Each row is a point on a landscape with many valleys, with its height.
A ball rolls from a point to whichever of its 2 nearest points has the largest drop for the distance, and stops where none of them is lower. Distance is the straight distance between rows; heights are no part of it.
pidu (h 6.41): [ 87 132 156 147 152  86  93 109 181 157 138 159 157 119 159 127  96 115
 119 109 116 137 165 152  91 119 185 148 133 126 136 168 109 138 133 103
 162 159 131 121 102 112  87 156 182 144 163]
mifon (h 2.22): [122 102 138 133  64  91 140 116 146 130 133 130 130 145 110 146 132 129
 106 117  55 112 137 109 136 187  71  88 137 148 122  66 189  59 150  84
 165  93  93 103  91  89 169  64 133 167 120]
Rufof (h 1.14): [144 170 130 122 131 167 157 105  79 116 121 132 116 162 129 119  90 112
 130  94 183 146 100 138 123  66 122 124 125 156 131 159  97 145 102 171
 103 116 129 118 144 150 156 193  82 129 143]
duva (h 4.79): [113 123 131 122 179  95 109 139 155 115 127 101 152  98 170 144 120 112
 124 119 112 145 136 128 117 116 210 165 116 110 128 173  95 132 153 107
 120 179 188 107 122 136  96 147 174 115 144]
nozal (h 3.80): [ 98 123 160 118 178 113  81  99 146 148 147 110 171  84 190 110 111 133
 113 120 106 139 150 117 107 115 205 145 132  97 135 187  82 145 162 113
 148 187 179 122 141 117  87 169 181 130 150]
Kiru (h 1.96): [126 140  97 138  99  89 187 155 141  80 128 117 140 162  91 205 107 127
 120 115  49 113  90 116 129 160  68  91 113 168 129  92 176  71 138 121
 138  77 150 105 109 105 198  89 109 149 137]
seb (h 3.72): [115  83 159 145  54  70 126 126 140 145 142 125  87 144  88  99 184 120
 128  95 104 140 175 106 152 188  97 112 127 107 102  53 153  65 159  67
 139 105  90  76  94  88 125  23 129 121  86]
vivi (h 5.71): [120  91 150  84 165 137 108 107 121 115 147  53 157  62 180 116 136 156
 104 148  47 122 115  86 141 148 161 131 152 100 129 155 105 120 190 104
 140 184 195 123 151  99 119 144 163 130 133]
vip (h 1.79): [123 154 102 165 122  97 172 180 183 103 106 159 139 163 115 195  87 109
 129 125 110 121 110 145  94 112 110 138  98 172 130 133 136 113  65 152
 134 108 150 135 118 131 142 160 111 157 130]
ninup (h 0.74): [151 147 108 128 103 152 177 143 109 100 112 130 121 161  96 165 108 128
 134 137 121 112  88 127 130 122  68 109 122 165 131 102 153 105  99 156
 132  83 118 135 136 140 176 136  88 148 128]
midad (h 6.80): [ 96 135 144 132 144  98  90 115 153 151 138 168 150 116 145 119 114 122
 122 126 138 134 159 152 114 131 181 140 144 125 138 156 139 142 153  97
 142 149 107 129  87 133 102 117 183 125 161]
lon (h 0.49): [133 179 138 116 148 136 161 105  83 106 140 111 129 151 153 129  70 102
 110  65 141 161  97 136 120  64 152 120 118 160 133 168  75 129 119 163
  97 130 167  88 145 137 177 204  82 124 153]
sez (h 3.75): [136 162 115 156  84  76 145 161 120 104 113 169  98 151  64 127 137 102
 141  88 198 156 137 152 156 115 133 133  92 127 114 138 159 141 148 120
  70  95 108  77  65 152 125  61 104  79 131]
fetif (h 3.17): [130 164 112 154  95 113 111 145 124 126 118 203 113 143  80 129 137 116
 138 131 189 133 137 166 136 129 127 121 128 141 128 127 175 142 123 131
 104 101  59 139  70 162 134  93 138 110 139]
Vuron (h 3.59): [145 136 101  77 173 155 136 128  80  86 127  87 123 104 148 131 113 126
 128 141 120 140  84 121 142 107 151 126 134 141 129 154 105 132 158 136
  97 140 176 130 142 165 166 148 125 117 143]
Dezu (h 2.46): [117  98 127 158 161  82  93 169 165 159 124 121 116 122 118 140 185 100
 160 129 192 144 182 144 122 135 193 192 111  62 132 135 114 137 133 107
 121 172 134 129 138 152  39  96 158  73 128]
rin (h 3.03): [133 130 143 142 128 160 125 112 113 156 130 133 114 155 122 100 148 132
 142 124 209 122 160 122 133 108 124 141 128 105 128 126 117 148  94 160
 115 137  91 145 162 134  87 152 104 109 111]
sif (h 5.10): [140 109 112  97 118 151 106 121 130 123 121 128 147 102 128 133 135 153
 126 184  69 103 106 117 135 174  98 109 156 148 142 102 178 102 155 107
 160 111 100 164 112 130 162  86 155 150 128]
vopan (h 3.46): [141 140 119 158  91 125 132 148 119 136 116 172  98 157  80 123 152 124
 151 127 207 131 143 141 149 129 101 130 117 128 126 106 163 126 100 143
 103 101  61 137 104 154 117  94 103 105 115]
lazis (h 3.62): [135 168 135 121  94 123 152 103  78 109 127 160 109 151  94 107 120 115
 127  99 170 147 118 139 156 106 106  98 134 154 123 127 156 132 165 120
  99  89  87  89  86 145 166 107 108 120 149]
teza (h 6.96): [119 113 121  99 178 174  71 117 149 149 141 134 170  66 162 108 133 161
 113 188  77 109 116 118 116 147 133 130 151 116 148 157 116 161 138 126
 161 158 150 187 152 117 105 143 174 150 130]
lazuv (h 5.96): [ 91 119 160 172 128  76 115 121 203 164 137 172 145 142 152 139  95 107
 124 104 108 125 178 160  84 126 153 140 115 132 130 140 115 119  95 115
 176 139 126 121 113  85  91 153 157 164 147]
nubi (h 1.28): [115 107 134 187 115  71 148 163 178 150 129 139 105 168 115 136 145  92
 150  87 175 131 192 143 109 114 143 161  84 102 112 113  98 113  72 130
 127 133 128  97 137 110  62 125 114 110 104]
led (h 2.87): [119 138 130  73 170 193  70  78  75 159 145 134 149  85 157  62 137 164
 113 164 144 124 122 122 133 124 163 117 177 111 142 158 126 189 175 131
 119 156 121 177 152 150 130 143 165 113 142]
Gole (h 5.73): [145 148 121  93 191 203  94 116  87 127 131 115 146  90 167  98 120 147
 127 160 150 133  94 112 121  88 154 127 140 117 125 176  69 184 121 175
 110 167 183 170 178 153 119 210 125 131 118]
lamus (h 1.81): [151 152 140 118 147 197 136 103  81 132 122 122 120 141 138 102 112 132
 140 131 195 132 108 118 127  73 122 126 131 130 127 157  91 160  94 187
 113 138 131 151 177 149 123 205  92 127 125]
ralog (h 2.52): [112 135 125 141 113  82 182 144 158  93 135 120 139 156 124 185  95 118
 105  95  54 119 121 125 112 142 105 107 115 161 126 108 140  81 120 123
 144 102 155  96 121  89 176 125 114 161 135]
gel (h 4.08): [132 101 131 140 118 183  70 124 122 206 137 131 114 122 113  95 196 157
 143 183 184 113 144 112 133 169  97 147 139  74 157  99 157 143  83 163
 151 144  52 214 195 141  82 115 112 113  82]
Lugep (h 2.45): [141 127 156 122 120 194 131  86  86 150 132 104 120 140 138  84 135 148
 130 125 179 115 135 104 130  95 107 118 141 107 120 131 101 149 104 178
 131 136 113 148 187 121 107 188  89 132 107]
Fubi (h 3.39): [138 117 133  90 150 137 141 116  91 100 128  70 127 112 152 124 130 133
 124 126 113 134 120 105 148 121 151 134 137 122 125 141 113 119 165 120
 110 152 164 109 144 132 137 137 131 115 137]
ridug (h 4.88): [114 139 157 175 127 127 133 118 156 163 134 152 117 171 142 117 109 104
 136  90 192 126 177 143  93  79 141 137 104 123 114 140  80 142  47 169
 131 130 115 125 153 109  82 201 106 136 111]
rad (h 1.91): [130 200 106 116 113 159 136 101  88 108 121 197 135 148 110 134  70 120
 119 127 143 133  75 164 120  91 118  95 151 184 135 147 156 151 137 145
 124  79  90 143  79 155 213 165 125 157 166]
Zagur (h 1.75): [127 116 125 148 151  86 116 159 135 137 125 105 104 127 117 129 179 102
 156 104 213 149 172 137 142 111 192 184 102  67 120 138 108 147 139 105
  83 159 143  95 124 164  53  92 145  50 121]
dufal (h 2.83): [123 142 136 149  53  89 148 114 133 124 132 167 122 162  89 140 115 123
 113 104  98 119 134 129 134 169  70  77 126 166 120  80 188  86 143 102
 139  75  78  97  76  96 180  79 125 160 130]
vusor (h 4.60): [123 104 130 103  93 126  98 107 119 142 129 131 135 112 119 115 153 153
 120 159  91 115 131 108 149 184 113 106 167 136 141  94 192  90 182  81
 152 121  72 142  96 126 149  57 162 132 136]
sosul (h 7.06): [114 117 146 127 164 189  78 101 149 172 145 137 175  77 164 102 132 165
 112 172  99 106 122 106 112 132 121 128 144 103 147 163  99 167 110 150
 177 164 151 187 168 105  90 184 151 160 119]
kuf (h 1.34): [132 182  91 140 137  94 146 170 112  96 112 151 124 152 110 148  93  88
 123  85 171 173 118 170 132  73 177 149 105 150 114 183 118 154 136 136
  71 123 154  87  76 173 144 137 125  91 150]
govi (h 3.89): [154 126 132 142  97 206 129 113 131 161 112 142 123 151 124 125 138 160
 144 167 162  98 110 125 126 133  61 116 129 135 144  93 146 132  44 187
 164 112  72 189 164 126 125 163  89 158  99]
petur (h 2.44): [140 142 133 112 134 215 104 101 147 151 127 158 162 100 157 127 100 174
 116 185  85  96  80 123 111 131  84 105 150 150 155 127 122 166  82 168
 180 122 119 199 145 114 158 184 126 191 123]
Velu (h 5.63): [114 104 118 138 168 125  63 153 184 162 123 154 152  94 137 138 145 128
 146 186 113 123 148 148 103 162 146 162 128 106 148 136 135 137 114 118
 167 150 120 185 138 137  76 107 176 128 140]
suna (h 0.67): [123 158  99 135 146  97 126 167 136 104 112 157 131 135 117 151 108 100
 132 121 155 147 133 166 125 100 172 149 120 146 122 164 132 146 140 126
  97 131 138 116  79 165 128 125 154 104 146]
pumak (h 4.38): [143 147 135 107  82 187 131  72  69 139 126 153 116 143 105  97 129 154
 127 146 139 121  98 129 157 138  69  78 168 156 141  97 187 126 155 135
 140  86  46 148 116 143 189 119 112 148 140]
Kazed (h 4.58): [121 148 150 177 112 153 131 115 164 171 115 175 128 170 135 131 104 126
 137 120 191 110 149 145  94  89 113 133 112 134 131 129 106 150  32 180
 150 122  89 164 145 113  98 207 103 154 119]
vazu (h 1.07): [148 120 127 116 154 196 108 135 169 137 135 138 166  94 160 144 116 163
 121 196  70  94  84 111 111 138  75 115 138 132 146 130 104 156  68 165
 176 139 152 191 160 112 125 186 125 183 108]
kat (h 3.38): [132  99 140 151  55  84 148 137 125 133 129 131  82 161  78 111 177 118
 137  87 146 138 163 111 161 164  81 121 101 113 102  63 151  84 135  98
 112  89  90  74 101 103 127  40  96 106  94]
dogo (h 4.09): [113  66 137 139 165  88  96 153 170 153 131  80 133  95 142 140 187 123
 156 146 120 131 169 115 123 166 177 178 116  56 131 124 110 108 159  82
 153 182 164 131 154 118  45  85 169 100 130]
kod (h 2.01): [130  98 130 169 121  95 147 166 184 142 113 126 121 150 122 154 140 113
 155 127 137 114 163 123 109 139 117 154  92 113 122 103 116 101  66 135
 153 140 133 131 147 113  74 131 113 136 114]
Bilik (h 2.50): [165 146 102  93 155 195 150 130  67 101 114 103 109 133 125 115 123 124
 148 154 158 131  80 123 135  90  98 125 129 142 130 137 101 148 109 175
 107 122 139 151 174 165 150 175  82 125 122]
pado (h 0.84): [107 131 157  89 160 167  83  65  96 161 153 108 163  83 174  66 125 165
 102 136 116 127 132 101 129 118 175 117 169 102 137 178 109 170 179 121
 140 178 151 143 155 125 114 168 170 125 140]
vub (h 3.40): [103 103 167 124  75  61 122 109 123 137 148 121  89 124 106  91 181 121
 124  87 107 149 170 112 160 173 139 107 138 102 102  81 149  89 208  40
 112 118  99  53  79 102 128  17 143  98 110]
Tiko (h 4.11): [149 107  97 153 108  94 173 172 115 102 106  96  91 157  93 149 157 119
 155 112 169 139 129 118 157 128 112 159  92 116 112 104 124 107 117 117
  82 110 149  89 129 150 109  80  91  84 113]
bom (h 2.35): [135 186  86 121 115 131 116 135  91  97 117 200 132 133  93 139  91 110
 132 141 138 132  89 179 118 112 126  97 147 180 124 145 170 154 149 130
 103  77  91 148  65 171 202 121 152 132 161]
zin (h 7.49): [151  93 148 144 102 160 166 130 140 136 124  74 113 150 129 126 139 140
 139 131 115  97 141  95 122 127  65 124 116 112 110  89 103  95  54 172
 154 128 136 135 195  85 104 170  66 154  79]
kog (h 3.88): [136 129 138 115  88 128 139 106  80 120 130 132 106 140  96 106 150 132
 131 118 152 139 130 117 163 141  97 102 146 134 124 102 169 110 174 102
 107 100  76 107 100 137 155  76 115 115 132]
noze (h 3.93): [140 128 118 163  93  76 168 163 114 111 120 125  82 162  78 122 154 104
 152  74 204 159 151 132 163 110 123 152  79 106 105 112 124 129 126 117
  64  99 134  59 100 138 102  61  86  63 109]
Pilub (h 2.27): [118  81 150 105 102  98 153 106 105 108 141  57 107 121 134 120 150 135
 106  94  59 130 142  99 161 168 128 109 152 114 113  91 140  78 204  65
 120 125 145  66 119  93 153  75 134 121 121]
Vaz (h 3.00): [152 155 110  77 163 185 152 112  54  89 123 107 117 124 134 115 100 123
 131 138 129 141  66 123 139  88 116 117 144 153 137 151 109 141 144 164
 105 119 149 137 153 165 186 172  97 132 146]
lirup (h 6.44): [128 133 136 110 174 208  79  99 104 159 146 125 167  79 163  80 140 168
 110 169 137 114 115  99 123 113 132 124 150  96 140 173  82 187 120 167
 143 172 164 188 184 125  96 200 138 143 109]
tevep (h 4.86): [106 125 127 142 178 138  74 139 175 160 121 156 156 106 145 132 126 127
 138 167 141 125 143 147  97 127 165 160 129 110 141 161 105 158 105 139
 155 157 136 174 142 140  74 151 168 136 136]
tuza (h 3.32): [142 112 129 116 150 154 141 148 148 118 120 102 140 115 147 151 128 141
 133 166 103 104 107 105 120 133 104 135 122 128 128 129 110 123  95 146
 142 145 160 155 169 122 111 157 118 150 113]
mir (h 2.42): [159 101 114 109 159 178 124 166 163 119 129 103 152  92 152 156 140 154
 138 206  70 100  85 103 119 145  72 127 128 118 129 115  97 139  72 158
 156 151 171 181 181 120 104 172 116 166  89]
toze (h 5.09): [162 145  83  84 204 194  82 142  85 102 114 119 126  89 155 101 132 136
 141 178 152 133  93 133 111 100 141 125 139 121 121 147  83 192 118 158
  93 150 160 184 170 171 137 172 123 112 119]
Degen (h 4.54): [147 123  98 155 140  83 201 183 107  91 108  52  93 151 129 164 129 113
 146  84 143 160 103 120 149 103 143 171  77 115 115 130  73 113 107 133
  64 127 208  63 163 142 114 123  81  70 119]
basuk (h 2.68): [124 105 101 160 113  33 167 177 163  92 117 101 111 131 110 169 157 105
 134  87 113 145 138 130 144 155 162 164  88 115 116 118 131  99 169  70
  97 120 175  67  83 123 115  50 150  90 135]
mape (h 5.20): [113  83 142 111 164 105 113 132 161 118 134  70 158  79 173 140 139 136
 123 146  56 121 129 101 129 156 167 148 131  99 134 144 109 108 170  94
 152 174 185 120 146 101  99 120 171 134 137]
vud (h 3.41): [ 99 144 126 158 119  37 172 149 167 102 147 130 120 151 142 165  92  85
  98  47  80 160 153 148 114 124 178 130  95 153 114 138 107 106 141 103
 110 117 180  48  95  94 149 119 137 127 138]
geg (h 5.23): [131  87 123 117 132 164  84 130 141 164 129 114 134 102 127 114 172 157
 136 188 114 106 134 110 134 177 103 137 144 106 146 106 154 120 115 127
 163 141  94 187 162 128 101  96 145 130 109]
kigef (h 2.31): [114  96 142  93 126 115 130 110 145 110 136  90 158  97 148 149 121 147
 103 150  18 103 115 100 133 178 113 109 157 140 138 109 166  80 180  81
 167 132 144 120 112  94 157  91 159 158 139]
putu (h 1.80): [132 172 127 127 133  79 146 132  98 108 134 133 116 138 123 119 111  98
 122  56 180 179 144 159 148  80 187 137 103 129 114 171 113 153 164 108
  72 130 142  54  73 159 131 114 130  75 146]
lud (h 4.69): [120 156 118 108 185 122 102 145 138 109 123 129 154 105 164 144  88 112
 116 125 122 147 116 146 109  93 207 153 129 142 129 187  91 149 134 133
 107 164 180 128 109 160 132 172 162 123 148]
Naz (h 2.76): [127 104 136 126  93  83 167 121  98 101 137  80  91 134 109 121 154 119
 120  76 112 146 138 110 170 152 126 117 121 115 103  94 133  94 192  79
  91 104 142  47 106 110 151  59 117  97 123]
vus (h 4.32): [152 112  93 127 138 110 175 170  96  93 106  67  87 140 112 151 151 117
 156 118 160 142 109 118 161 116 138 161  98 113 116 123 102 120 134 121
  71 125 178  93 148 158 117 101 103  74 120]
vufur (h 3.54): [150 160 109  67 146 194 138  83  28 100 127 126 108 123 119  81 115 123
 132 139 148 147  72 129 151  96 109  97 161 155 135 138 135 149 179 144
 104 103 105 138 128 176 203 145 112 123 160]
Dusap (h 2.47): [117 160 102 133 152 103 149 181 187  90 114 156 160 137 137 205  75 116
 116 139  66 116  85 147  84 120 129 129 116 174 140 147 127 117  79 144
 147 123 173 151 116 127 157 167 126 171 141]
Votad (h 3.31): [120 136 118 109 168 123 122 161 178  98 127 135 170 102 158 180  88 131
 117 161  51 113  90 132  98 132 139 135 131 157 139 149 115 121 106 128
 154 140 178 152 121 122 147 160 149 172 142]
per (h 4.18): [132 105 136 109  83 110 130 112 101 119 130 112 117 129 103 116 163 142
 125 125 111 122 135 104 166 172 100 105 151 132 124  83 180  84 189  75
 123 112  91 101  93 122 152  51 135 121 123]
vove (h 3.08): [115 117 165 129  84  71 148 110 106 130 150 123  80 135 105  84 164 108
 126  65 140 159 166 128 170 141 141 106 118 109  91  98 130 112 194  70
  85 106 116  31  91 112 132  38 120  82 105]
Pibed (h 2.38): [122 201 126 109 125 145 114  88  86 131 124 202 137 137 122 106  76 127
 110 113 171 146  95 170 120  73 156 104 160 176 127 165 138 173 149 136
 107 104  85 133  65 165 188 171 139 136 176]
Beb (h 2.07): [112 120  95 163 136  39 144 190 185  96 110 131 138 126 117 185 129  94
 131 107 100 142 142 150 117 147 184 166  99 130 125 145 136 110 157  82
 123 140 172  93  73 139 106  82 174 112 152]
ranu (h 3.96): [151 148 113  76 123 206 127  83  46 114 121 136 121 119 117  91 124 149
 130 160 128 128  76 131 149 123  88  88 171 159 143 115 159 140 171 142
 128  93  79 160 126 161 204 130 117 143 143]
fes (h 3.02): [127  81 140 169  74  80 151 150 157 150 134 123  91 164  95 123 174 107
 144  95 140 125 185 115 136 158  99 139  96 108 109  65 128  78  99 112
 136 109 107  94 127  92  95  70 106 117  87]
nusa (h 3.94): [104 168 121 115 174 121  89 134 160 128 122 169 164 113 160 144  72 116
 106 127 116 138 116 161  93  95 198 144 143 158 135 189 109 155 127 129
 131 147 152 141  84 149 141 176 174 148 165]
tuvil (h 3.21): [126 182 121 166  61  82 164 128 131 107 123 192 120 174  69 151  95 106
 116  94 126 132 118 148 128 136  80  83 107 177 114 114 187 116 135 126
 113  62  92  91  61 111 186  97 109 148 142]
pifeg (h 1.16): [130 128 141 149 130  81 136 136 121 132 138 118  99 142 120 112 150 101
 138  67 205 158 179 138 142  93 182 156  96  93 109 140 101 144 131 110
  82 141 132  62 116 141  79 104 131  66 117]
bapat (h 3.98): [102 132 156 104 145 129 109  89 141 135 142 136 164 103 172 121  85 147
  98 129  73 120 120 119 114 129 158 113 163 147 140 156 132 133 157 110
 157 144 137 133 115 107 148 154 164 163 163]
varu (h 4.62): [129  90 121 113 133 193  53 121 118 196 140 120 129  90 121  88 197 168
 130 197 142 107 135 111 136 182 101 139 151  81 159 107 158 146 114 142
 160 152  72 221 192 136  94  98 138 114  88]
ralov (h 4.53): [157 126  82  81 194 188  77 134  75 116 120 109 114  88 140  86 161 143
 145 184 167 127 114 132 127 127 142 136 144 106 123 132 107 186 143 148
  92 144 128 189 172 173 123 129 130  87 113]
seri (h 3.55): [130 117 142 144 126 183  97 115 124 183 128 137 119 135 124  99 169 149
 144 162 202 111 148 120 127 129 113 144 138  90 144 115 133 156  82 174
 137 141  73 192 183 140  80 149 110 115  96]
Vas (h 4.77): [129 148 152 118  71 186 123  48  99 164 131 163 134 140 131 100 105 169
 107 143 115 108 102 129 135 139  71  75 176 163 145  94 178 133 132 132
 169  90  40 158 108 116 184 142 120 174 142]
fuled (h 7.36): [155 106 142 121 107 178 159 109 105 126 123  80 112 148 124 117 137 142
 132 135 121 106 123  99 137 126  70 114 133 129 118  98 127 107  94 161
 144 122 119 138 179 106 128 156  74 147 104]
beve (h 2.84): [131  98 141  93 125 123 146 107 101 107 134  66 122 112 142 123 143 138
 121 121  87 122 127  97 154 147 132 121 147 122 122 117 137 101 186  91
 120 140 145  99 134 113 145 103 133 124 130]
dagib (h 4.07): [122 134 120 106 153 131 114 131 151 113 125 149 163 107 147 152  91 134
 120 160  76 112 110 133 112 138 141 127 143 160 142 141 141 127 133 119
 148 129 138 154 106 133 154 136 164 161 148]
gogov (h 4.01): [123 112 136 128 157 137 116 133 156 135 126 120 146 112 151 133 128 134
 138 150 131 116 140 116 114 126 142 148 122 115 133 142 110 135 105 139
 142 159 148 150 155 121  86 156 138 139 126]
vuti (h 2.58): [135  98 128 166  89  98 167 150 161 135 119 125 110 165 109 147 141 114
 139 112 133 112 160 121 120 146  84 132  99 133 116  83 137  89  71 134
 143 109 117 115 138  99 107 114  99 140 102]
puvu (h 2.59): [ 92 124 173 112 151 126  84  68 126 170 160 112 161  96 187  76 115 145
 103 109 113 129 160 108 112 117 181 121 154  99 130 172  92 153 167 116
 154 175 148 123 154 100  93 170 169 130 136]
besa (h 3.58): [122 159 131 175  74  57 164 147 146 116 131 181  98 173  78 125 111  90
 127  59 171 159 158 159 137 108 120 116  83 144 103 128 140 137 127 128
  85  83 114  58  73 112 131  81  93 105 118]
Luf (h 6.37): [129 107  96 112 190 156  46 142 164 143 127 150 161  61 154 121 144 149
 130 207  77 109 121 143 106 169 128 135 143 115 149 137 129 165 123 114
 162 143 126 209 147 137 106 110 177 133 127]
ronav (h 1.37): [149 133  99 132  93 129 189 154 135  92 117 113 132 165  97 190 115 131
 128 134  76 100  85 117 129 148  47  96 115 168 132  81 169  75  99 143
 151  78 130 125 137 118 184 110  86 159 121]
tup (h 6.12): [126 105 164  78 149 149 128  82  97 106 154  44 151  77 180 104 118 156
  91 126  43 122 107  85 140 131 145 104 165 113 124 149 100 117 190 118
 135 177 192 110 162  95 150 167 132 144 135]
rog (h 3.42): [128 180 131 156  77  89 167 123 114 110 129 179 108 170  85 125  92 103
 122  76 160 153 130 156 135 104 102  97 105 166 115 133 151 136 135 133
  95  75  96  73  77 120 170 107  94 125 140]
bese (h 4.26): [141 145 133 159 104 174 150 124 159 147 104 166 125 166 126 148 104 139
 140 144 159 102 117 141 102 105  78 122 116 155 139 109 129 140  29 187
 159 108  91 173 145 124 130 196  90 169 114]
naro (h 6.52): [134 124 152  68 156 189 119  79  79 114 148  78 153  82 170  91 112 166
  98 145  75 126  91  90 142 122 135 103 170 123 137 160 110 144 178 139
 137 164 174 142 161 115 161 179 129 151 139]
zil (h 3.12): [115 116 153  92 130 139 136  96 134 114 140 103 162 107 159 141  96 151
  94 137  32 105 106 106 124 151 115  99 165 152 140 127 145 103 164 110
 165 133 143 124 124  96 170 135 147 172 149]
puvam (h 3.43): [154 122 127 118 109 213 121 104 134 151 121 138 135 123 133 128 128 169
 128 183 111  91  95 121 130 144  59 101 141 144 144 100 149 137  78 171
 174 116  91 193 157 121 148 156 108 172 105]
vavil (h 2.80): [127 166  85 144 115 114  93 162 123 106 109 207 129 131  89 142 116 108
 138 147 153 129 119 185 118 126 139 120 133 164 123 139 171 155 136 127
 104  94  80 153  61 175 160 103 160 112 145]
kibod (h 3.92): [135 127 100  74 182 191  56 108  64 142 137 123 127  80 141  62 164 152
 128 179 166 127 126 133 135 137 155 127 166  99 139 136 131 197 173 132
 101 147 104 192 163 170 131 115 151  84 123]
zuse (h 1.35): [116  99 128 109  97  91 155 126 132  97 132  87 134 128 119 166 130 140
 107 123  30 109 115 102 143 184  99  96 141 144 127  82 179  62 184  77
 148 107 135  95 100  94 177  65 139 148 133]
gez (h 2.97): [107 125 135 154 113  68 167 141 163 110 137 130 132 155 132 161  98 103
 110  83  85 132 155 139 107 134 136 127 106 151 121 121 123  98 116 113
 132 113 150  84 113  91 140 123 127 148 132]
futi (h 3.35): [115  88 124 152 174  97  85 171 182 161 121 110 137 106 133 146 177 115
 165 160 146 129 167 132 110 150 173 187 111  65 133 134 105 126 124 111
 151 176 154 153 162 137  37 110 164 104 126]
bif (h 3.11): [112 178 122 111 153 133 103 111 122 133 129 177 149 131 145 123  77 120
 112 114 161 144 118 163 108  84 186 130 151 159 131 177 120 164 135 133
 113 134 121 135  78 159 150 175 162 133 164]
vit (h 1.27): [135 160 108 146 109 126 179 147 139 107 111 158 127 171 111 172  86 121
 125 117 122 120 104 141 108 108  92 116 113 172 129 119 139 114  74 157
 137  90 123 133 125 122 164 160  91 161 134]
Pudo (h 3.67): [155 135 123 165  79 153 141 141 106 151 112 168  85 174  71 118 167 130
 159 130 233 128 141 135 151 122  70 133 112 122 131  88 159 126  63 171
 105  96  42 149 138 158 112 105  70 106 102]
nud (h 4.70): [114  73 147 136 157  74 128 146 166 124 131  62 133  95 162 146 160 115
 135 118  82 128 154 110 126 156 183 162 111  81 123 131  97 100 168  79
 143 175 189  97 142 100  80 103 171 115 131]
todog (h 0.62): [118 133 147 176 121  73 141 143 151 147 145 147 104 160 123 117 133  86
 139  58 196 154 197 156 122  89 173 151  88 103 105 137  88 141  98 127
  99 136 130  69 117 117  72 130 121  90 106]
Beku (h 5.80): [112  93 130 126 143 125  73 133 154 166 134 140 137 100 127 120 169 139
 141 173 127 122 155 130 125 173 147 157 144  96 152 120 153 124 149 103
 153 149  97 173 137 136  89  79 167 117 134]
suf (h 7.15): [157 113 141  94 119 214 147  89  82 120 133  75 126 122 128 100 131 163
 120 158  98 105  89  95 146 128  64  99 157 129 133 109 135 122 129 162
 150 129 124 155 173 117 158 167  82 159 116]
Mip (h 6.88): [143 126 143  88 143 196 132  94  94 118 137  94 143 106 152 111 113 155
 113 150  98 115  91  99 131 119 105 109 155 134 135 142 112 134 133 159
 139 145 151 151 165 116 155 182 107 160 134]
Kotid (h 3.05): [112 120 130 161 112  35 168 152 161 101 139 118 112 139 125 148 131  90
 116  59 110 159 161 142 135 134 175 144  87 124 107 128 114 111 156  83
  99 118 171  42  88 102 124  81 139 102 130]
zoge (h 5.25): [ 97 115 166 193 123  92 116 128 192 185 142 165 126 165 140 124 119  98
 141  96 168 125 201 161  84 104 147 147 101 102 121 128  86 129  54 149
 164 136 114 133 152  91  58 177 130 145 115]
Gaso (h 5.61): [ 92 137 152 190 111  75 118 131 200 174 134 198 128 166 125 137 103  97
 128  92 153 130 190 174  83 112 148 143 105 132 125 133 115 131  70 129
 162 127  95 124  97  97  84 156 142 151 137]
Mer (h 4.73): [147 117  81 145 132  91 219 197 120  80 100  58  95 158 109 187 128 125
 154 109 116 141  76 114 143 113  94 155  90 129 121 108  97 102  97 147
  84 112 207  86 176 140 135 119  61  94 114]
Runan (h 3.84): [162 106 121 148  90 175 136 139  96 156 114 122  83 159  84 109 187 145
 160 146 216 118 141 110 154 135  68 139 121 105 132  73 151 112  68 169
 118 115  53 165 172 150 102 107  67 103  85]
Seput (h 1.43): [114 149 105 145 128  58 134 168 154  97 121 154 133 127 112 160 115  95
 124 101 128 148 140 157 124 125 183 148 110 142 120 157 144 131 161  95
 104 130 149  88  58 146 125  92 168 104 154]

Where does a ball stop that starts at each point below?
Degen: zuse
per: zuse
Luf: vazu
Mer: zuse
sosul: pado
suf: todog
seb: todog
Gaso: vazu

Call two points neighbours if one is among the 2 nearest of the other. Go from one point of each pair to the other, from neighbour to neighbour, staying as low as possible. Name the highest point that can't be avoided.
todog, suna: putu
zuse, todog: dagib
zuse, vazu: Beku
todog, lon: seb
pado, rad: duva
suna, ninup: vud
Pilub, lon: Vuron
